A landscape with many valleys, sampled at points; each row gives a point and its height.
A ball rolls from a point to the lowest of its 2 nearest points, and stops where none of them is lower. Distance is the straight distance between rows; heights are no part of it.
<397> (h 17.2): [119 127 136 184 143 130 145  69 109 130 132 143  98 148 161 131 188 114
 124 155 144 173 172 130]
<678> (h 29.3): [141 141  73 152 117 144 117 197 142 139 108  87 131 142 147  54 109 109
  90 105 150  85 131 108]
<573> (h 57.6): [127 103 142 140 119 125 100 126 128 108 167 118 150 116 109 188 104 145
 103 143 105 145 125 175]
<1088> (h 27.8): [ 88  92 142 178 142 103 157  60 131  92 144 131  81 180 175 110 202 124
 104 121 120 124 128 153]
<593> (h 30.5): [114 116 116 151 170  98 135  39 113 107 120 129  72 149 157  85 188 127
  99 132  98 134 149 150]
<478> (h 42.8): [179 127 130  54  74  54 141 145 135 136 102 124 129  89  98 133 109 127
 157 122 156  78 141 134]
<66> (h 18.3): [106 115 102  87 120  87 141 118 120 176 106 160 128 113  94 109 115 161
 189 151  57 138 125 144]
<821> (h 50.1): [ 77 116 121 171 146 179  90 182 154  89 126 113 128 184 145  97 163 103
  68  68 125  90 128  98]
<34> (h 11.3): [150 151 107 108 165 146 104 136 158 130  94  65 124 112 135 106 127 158
 150 109 162 120  78  78]
<210> (h 22.0): [ 94 135  49  67 140  93 125 135 119 169 112 144 122 115 104 107 116 186
 217 140  35 155 141 120]
<939> (h 49.9): [ 95 144 107 167 151 194 110 159 129  90 138 143 110 161 140  84 155  85
  64 100 117  97 139 122]
<529> (h 57.4): [143  99 129 129 109  88 133 151 131 153 110 161 104  77 134 161 102 125
 148 178 111 152 143 139]
<342> (h 34.4): [144 126 202  96 141  49 145 113 119 150  94 144  82 102 134 181 121 136
 150 114 148  74 105 151]
<907> (h 47.3): [ 95 157  62 183 139 181 152 113 110 103 136 157 105 148 112  84 140 101
  74 134 113 101 143 130]
<82> (h 47.6): [161 135 105 141 178 149 118 185 129 117 153 122 109 140 141  99 103  95
 114 116 149 120 123 129]
<726> (h 24.7): [162 151  74 140 151 153 148 134 142 129 142  77 115 139 127 103 143 137
 133 113 208 126 127  80]
<310> (h 32.3): [108 114 211  86 101 159 137 190 148 168 125 177 176 115 152 160  93 115
 145  97 131 132 126 114]
<65> (h 8.9): [149 108  98  94 102  87 168 135 120 172 109 126 122  68 139 103 140 142
 180 140 144 121 159 137]
<965> (h 4.0): [119 140 138 115 158 180  96 141 145  88 167  97 116 125 128  86 130 139
 102  98 110 126 107 159]
<420> (h 5.7): [ 99 122 129 193 107 179 170  96 159 104 129  92 113 138 151 128 138 148
 117  93 171 114 142  74]
<648> (h 57.8): [ 87  84 149 143 110 175 115 157 134  85 154 178 131 160 143 156 170 100
  91 126 120 152 115 125]
<377> (h 20.5): [116 123 169 137 133 134  96  98 155  67 158 127 161 154 115 136 148  81
  99 114 109 111 111 159]
<542> (h 54.2): [122 121 157 152 108 148  81 140 137  89 152 103 172 133 103 196 111 117
  87 122 151 113 111 126]
<670> (h 51.2): [119 121 143 160 100 165 110 161 165  88 138 120 143 151 127 178 119  88
  92 102 147  94 113  73]
<107> (h 20.6): [137 110 190  93 115 177 146 164 125 132 169 156 153 168 195 155 126  99
 149  98 177 151 103  77]
<615> (h 1.5): [ 84 114 119 209 114 181 197  59 147 106 140 102 124 154 126 124 157 161
 119 108 170 113 197 103]
<1058> (h 14.3): [168 115 121  88  87  70 203 127 112 195 114 145 112  80 101 115 123 153
 167 124 188 108 159 146]
<163> (h 12.5): [102 124 150 157 138 140 100 174 127 127 174 143 213 171 110 139  87 106
  86 134 113 156 134 167]
<1065> (h 22.1): [151 114 150 142 115 128 153  68 159 127 110  74 104 152 107 147 112 181
 141 100 180  76  66  71]
<347> (h 60.9): [117 126 170 144 138 177 109 171 136 107 155 154 121 120 148 150 141 110
  96 129 120 143 114 137]
<492> (h 26.4): [102 142  31  93 115  38 149 105  91 169  61 132 116 152 144 114 123 184
 197 139  49 129 128 117]
<663> (h 31.3): [156 100 171  60 129  47 148 133 107 151 128 140 103 118 104 177 105 159
 148 118 146  80 111 163]
<622> (h 16.2): [111 126 117 134 152 124  96  77 133  63 144 125 152 137 121 106 138  97
 112 131  65 132 130 183]
<964> (h 42.4): [144 156  70 183  84 150 168 101 128 150 123 103 129 128 107  96 148 118
 100 146 166 119 166  98]
<905> (h 42.0): [172 116 119  81 110  67 131 130 125 115 126 123 132 100  89 143 116 121
 139 152 122 101 122 176]
<344> (h 44.5): [130 154 163 120 114 149 120 171 173 149  91 109 153 107 127  99 139 100
 130 121 143  99 101  94]
<236> (h 18.6): [123 146  60 119 107  80 136 103 108 112 103 105 119 176 129  96 110 148
 164 147  20 170 112 135]
<592> (h 46.5): [115 164 132 160 134 168 125 140 163 134  98  95 134 144 145  73 154 113
 105 114 163 126 102  85]
<810> (h 13.2): [122 132 119  89 182 120 106 138 119 118 150 123 131  96 101  90 128 146
 154 132  94 153 132 179]
<410> (h 10.4): [126 151 122 153 127 155 152  89 112 124 132 130  94 110 104  81 195 156
  98 140 147 130 121 140]
<569> (h 11.4): [102 113 107 117 127 144 130  64 123 107 128 116 115 118 121  71 155 154
  84 116  72 123 110 165]
<576> (h 18.5): [183 147 162 125 115 108 138 116 159 136  97  84 113 139 140 145 120 142
 150 107 180 109  73  73]
<1057> (h 39.6): [161 130 187 133 139  97 147 123 108 142 112 156  85  99 144 186 137 126
 175 130 177 133 139 111]
<751> (h 27.1): [160 155  60 141 144 138 143 152 151 126 127  57 132 138 132  63 122 122
 104 108 170 109 116 103]
<198> (h 45.1): [175 152 116 121 184 132 147 164 114 136 164 129  93 113 123 112 118 109
 165 134 187 124 123 111]
<722> (h 72.0): [104 126  73 151 153 185 119 161 115 161 108 169 121 170 163  79 112 147
 102 151  62 201 160 120]
<1018> (h 48.4): [ 83 129 132 163 124 181 131 144 186  96 109  97 147 175 143 108 155  98
  78  78 143  96 101  84]
<585> (h 50.0): [137 118  96 134 185 128  98 180 130 106 135 133 133 157 132  89 122  87
 104 146  91 123 144 164]
<93> (h 42.3): [141 160 158 116 108 118 103 179 152 141 103 119 177  89  99 140 116  89
 128 124 134  83 112 143]
<189> (h 24.1): [107  98 169 152 121 129 124  79 150  61 149 129 115 151 154 134 169 111
 110 114 105 112 116 146]
<1027> (h 70.2): [101 132  80 156 127 192 115 117  99 149 103 159 130 132 169  81 124 132
  71 146  73 172 148 130]
<774> (h 44.7): [144 155  64 168 103 165 152  96 104 126 119 128 129 134 122  64 142 100
 102 148 118 112 143 119]
<442> (h 33.8): [132 111 207  72 107 127 113 157 149 179 117 197 149 121 131 192  82  96
 154  90 130 121 157 112]
<314> (h 14.9): [159 133 141 114 144 136 123 133 174 118 118  75 149 144 127 127  94 122
 149 119 166 114  66  75]
<374> (h 31.2): [159 154 176 116 116 107  88 155 132 141 106  89 197 158 108 205  47  99
 112 113 165 109 121  83]
<294> (h 4.1): [114 116 183 131 134 140  92 200 121 142 167 149 197 164 142 158  93  79
 105 106 138 124 114 137]
<523> (h 17.5): [140 121 156 113 163 122  85 112 116  85 148  97 130 105 122 134 142 140
 146 127 127 120 116 178]
<1067> (h 24.3): [111 131  42 151 141 124 117  50  96 105 113 139  82 141 127  96 142 126
 108 150  50 155 133 137]
<431> (h 20.7): [139 118 178 110 155  86  87 100 131 114 133  84 157  92 137 178 116 138
 154 107 141 125 133 189]
<719> (h 40.0): [170 157 122  80 100  84 127 141 143 120 103  87 147  97  87 156 122 140
 147 124 168  88  91  99]
<465> (h 34.5): [177 144 135 143 108 158 155 181 136 150 154 168 115 164 104 138  98  97
 116 145 162 121 129  96]
<170> (h 24.8): [ 87 131 177 127 113 114 105 140 146 133 116 166 194 125 113 144 147 111
 129 163  61 147 124 174]
<664> (h 15.0): [131 151 133 121 125 131 151 130 121 140 132 130 105  84 108  87 153 135
 139 142 156 112 117 123]
<612> (h 20.2): [ 91 133  82 113 159 116  81  68 119  70 120 126 121 149 116 101 136 120
 105 141  29 170 136 144]
<37> (h 42.5): [168 150 137 121 149 119 160 142 113 137 138 160  87  97 113 150 124  92
 172 156 174 137 142 116]
<293> (h 19.3): [ 78 120 141 155 136 112 109 139 133 147 148 141 220 126  90 137  99 119
 116 143  72 177 146 175]
<880> (h 38.9): [144 145 114 172  88 157 157 153 138 146 132 142 130 148 133 114 120  93
  98 154 161 127 135 104]
<712> (h 34.2): [131 125 139 104 118  83  92 151 115 150 129 110 152  59  84 183 109 161
 143 129 153 106 139 167]
<327> (h 66.0): [130 121  68 146 101 168 119 132  94 148 115 121 116  80 164 126 126 152
  97 159 122 150 152 123]
<894> (h 30.4): [118 141 218  74 103 112  95 132 134 181 109 160 186 111 111 203  50 115
 148  71 155  95 172 119]
<985> (h 52.5): [143 121  94 133 144 120  96 159 121 110 130 138 132 115 134 133 114  83
 130 177 101 145 142 154]
<424> (h 28.9): [184 131 139 151 108 144 180 121 138 125 196 166 104 164 101 133 111 102
 128 143 170 131 117  98]
<1087> (h 24.6): [ 91 141  49  81 113  57 122 150  91 162 105 104 104 138 128 134 110 193
 223 129  36 140 144 116]
<467> (h 23.5): [131 113 206  99 140  96  91 127 120 132 123 109 158 100 143 204  94 140
 149 111 154 106 134 138]
<111> (h 30.8): [122  88 137  99 112  78 120 135 126 164 114 156 126  82  91 187  91 162
 146 145 113 108 155 160]
<1068> (h 37.8): [141 110 168 104 140  85 104 138 126 110 138 170 140 113  93 169 119 106
 158 158 103 120 110 163]
<1142> (h 13.3): [124 145  84 102 128 112 159 138 103 149 111 139 123  76 127  58 146 128
 157 138 123 137 136 144]
<958> (h 6.1): [100 144 127 179 124 172 176  53 133 136 144 108 100 136 131  92 184 165
 106 122 144 131 157 139]
<311> (h 68.0): [107 152  68 156 120 185 153 135  83 171 110 152 110 106 138  97 157 125
  90 156 131 164 152 130]
<887> (h 22.9): [151 131  35 117 105  73 130  82  70 139  83 123 107 171 157 113 114 166
 191 155  47 145 125 132]
<461> (h 55.1): [148 124 112 111 127 133 123 180 116 142 126 142 132  74 129 157  94 113
 142 148 128 133 147 137]
<1048> (h 12.8): [181 108 152 112  74  75 187 115 116 166 120 150  92 106 104 150 108 159
 136 139 182 133 144 119]
<963> (h 13.6): [112 122 101 111 128  70 149 100 117 137 110 135 106 156 109  95 133 154
 191 159  50 161 107 140]
<951> (h 7.9): [106 123 105 128 137 181 120  81 149  76 137  77 122 118 123  78 133 149
  82  75 110 115 136 148]
<888> (h 37.2): [127 153 119  81 110 101  90 156 121 128 125  61 181  90  79 162 115 167
 138 122 176 102 107 132]
<405> (h 36.9): [139 130 229 118 122  88 148 123 114 149 108 161  85 133 147 175 136 125
 148 139 170 101 112 132]
<12> (h 63.8): [111  86 105 160  98 154 125 125 126 133 131 149 112 103 148 131 133 146
 105 168  89 159 134 137]
<133> (h 12.6): [116  99 170 102 125 163 111 179 116 114 167 157 175 187 179 157 112  81
 133  96 136 148 102 119]
<923> (h 27.5): [131 128 214 102 105 160 158 174 140 176 117 167 145 129 181 140 109 108
 165  97 168 144 127  77]
<398> (h 29.2): [ 72 114 161 115 151 102 103 141 148 139 108 172 143 141 124 138 159 120
 169 155  56 156 118 161]
<207> (h 60.8): [125 109 110 144 140 172 100 143 126 108 175 132 113 117 130 163 118 144
 107 156 118 146 122 130]
<506> (h 54.4): [ 96  98 113 163 117 173 119 166 144  83 159 168 134 176 162 168 157  70
  78  99 139 116 136  92]
<1136> (h 9.2): [114 106 139 175 119 146 148  72 138 104 142 100  98 145 175 140 171 149
 117 104 178 146 147  86]
<217> (h 15.1): [126 136  66  97 120 140 130  90  93 123 131 126 114  97 124  44 151 173
 123 130  95 138 129 163]
<131> (h 30.1): [110 145 103 172 164 115 139  12  94 132 100 141 115 181 149  98 195 150
 106 145  94 172 178 135]
<919> (h 25.9): [139  83 129  80 115  50 160 141 113 171 126 150  94 103 104 163 119 183
 160 157 121 115 125 173]
<380> (h 39.8): [133 158 149 117 135 104 100 161 135 132 130  90 194 108  67 154  93 113
 119 113 175 107 113 142]
<1023> (h 33.9): [123 121 181 125 146 109 126 126 145 110 144 182 121 127 132 150 154 120
 158 157 105 144 107 146]
<1019> (h 27.3): [134 147 203 109 124 118  93 155 133 155 129 123 198 117 119 208  60 113
 122  97 160 128 157 118]
<852> (h 21.0): [191 105 133 121  91 116 174 125 116 138 157 148 101 131 102 145  95 144
 128 172 145 141 118 116]
<94> (h 21.7): [183 140 127 144 122 122 168 101 144 135 129  65 116 136 129 119 133 146
 148 120 205 133 106  70]
<547> (h 13.0): [118 115 144 165 137 144 113 113 125  98 137 126  96 122 171 147 182 124
 126 135 158 159 138 107]
<638> (h 8.3): [130 162 142 124 178 178  86 135 154 102 133  69 120 128 146 102 132 150
 126  94 156 124  80 107]
<631> (h 8.5): [119 125 118  93 180 179 126 130 130 115 151 106 103 116 141  70 134 166
 121 123 125 157 126 171]
<402> (h 27.6): [113 152  62 157 167 140 133  36  76 124 105 165  95 150 135  88 147 139
 102 138  91 183 157 111]

Where does a ball stop that starts at each point below?
<821> => <888>
<722> => <670>
<461> => <919>
<678> => <965>
<467> => <965>
<1027> => <670>
<1065> => <965>
<905> => <294>
<964> => <1048>
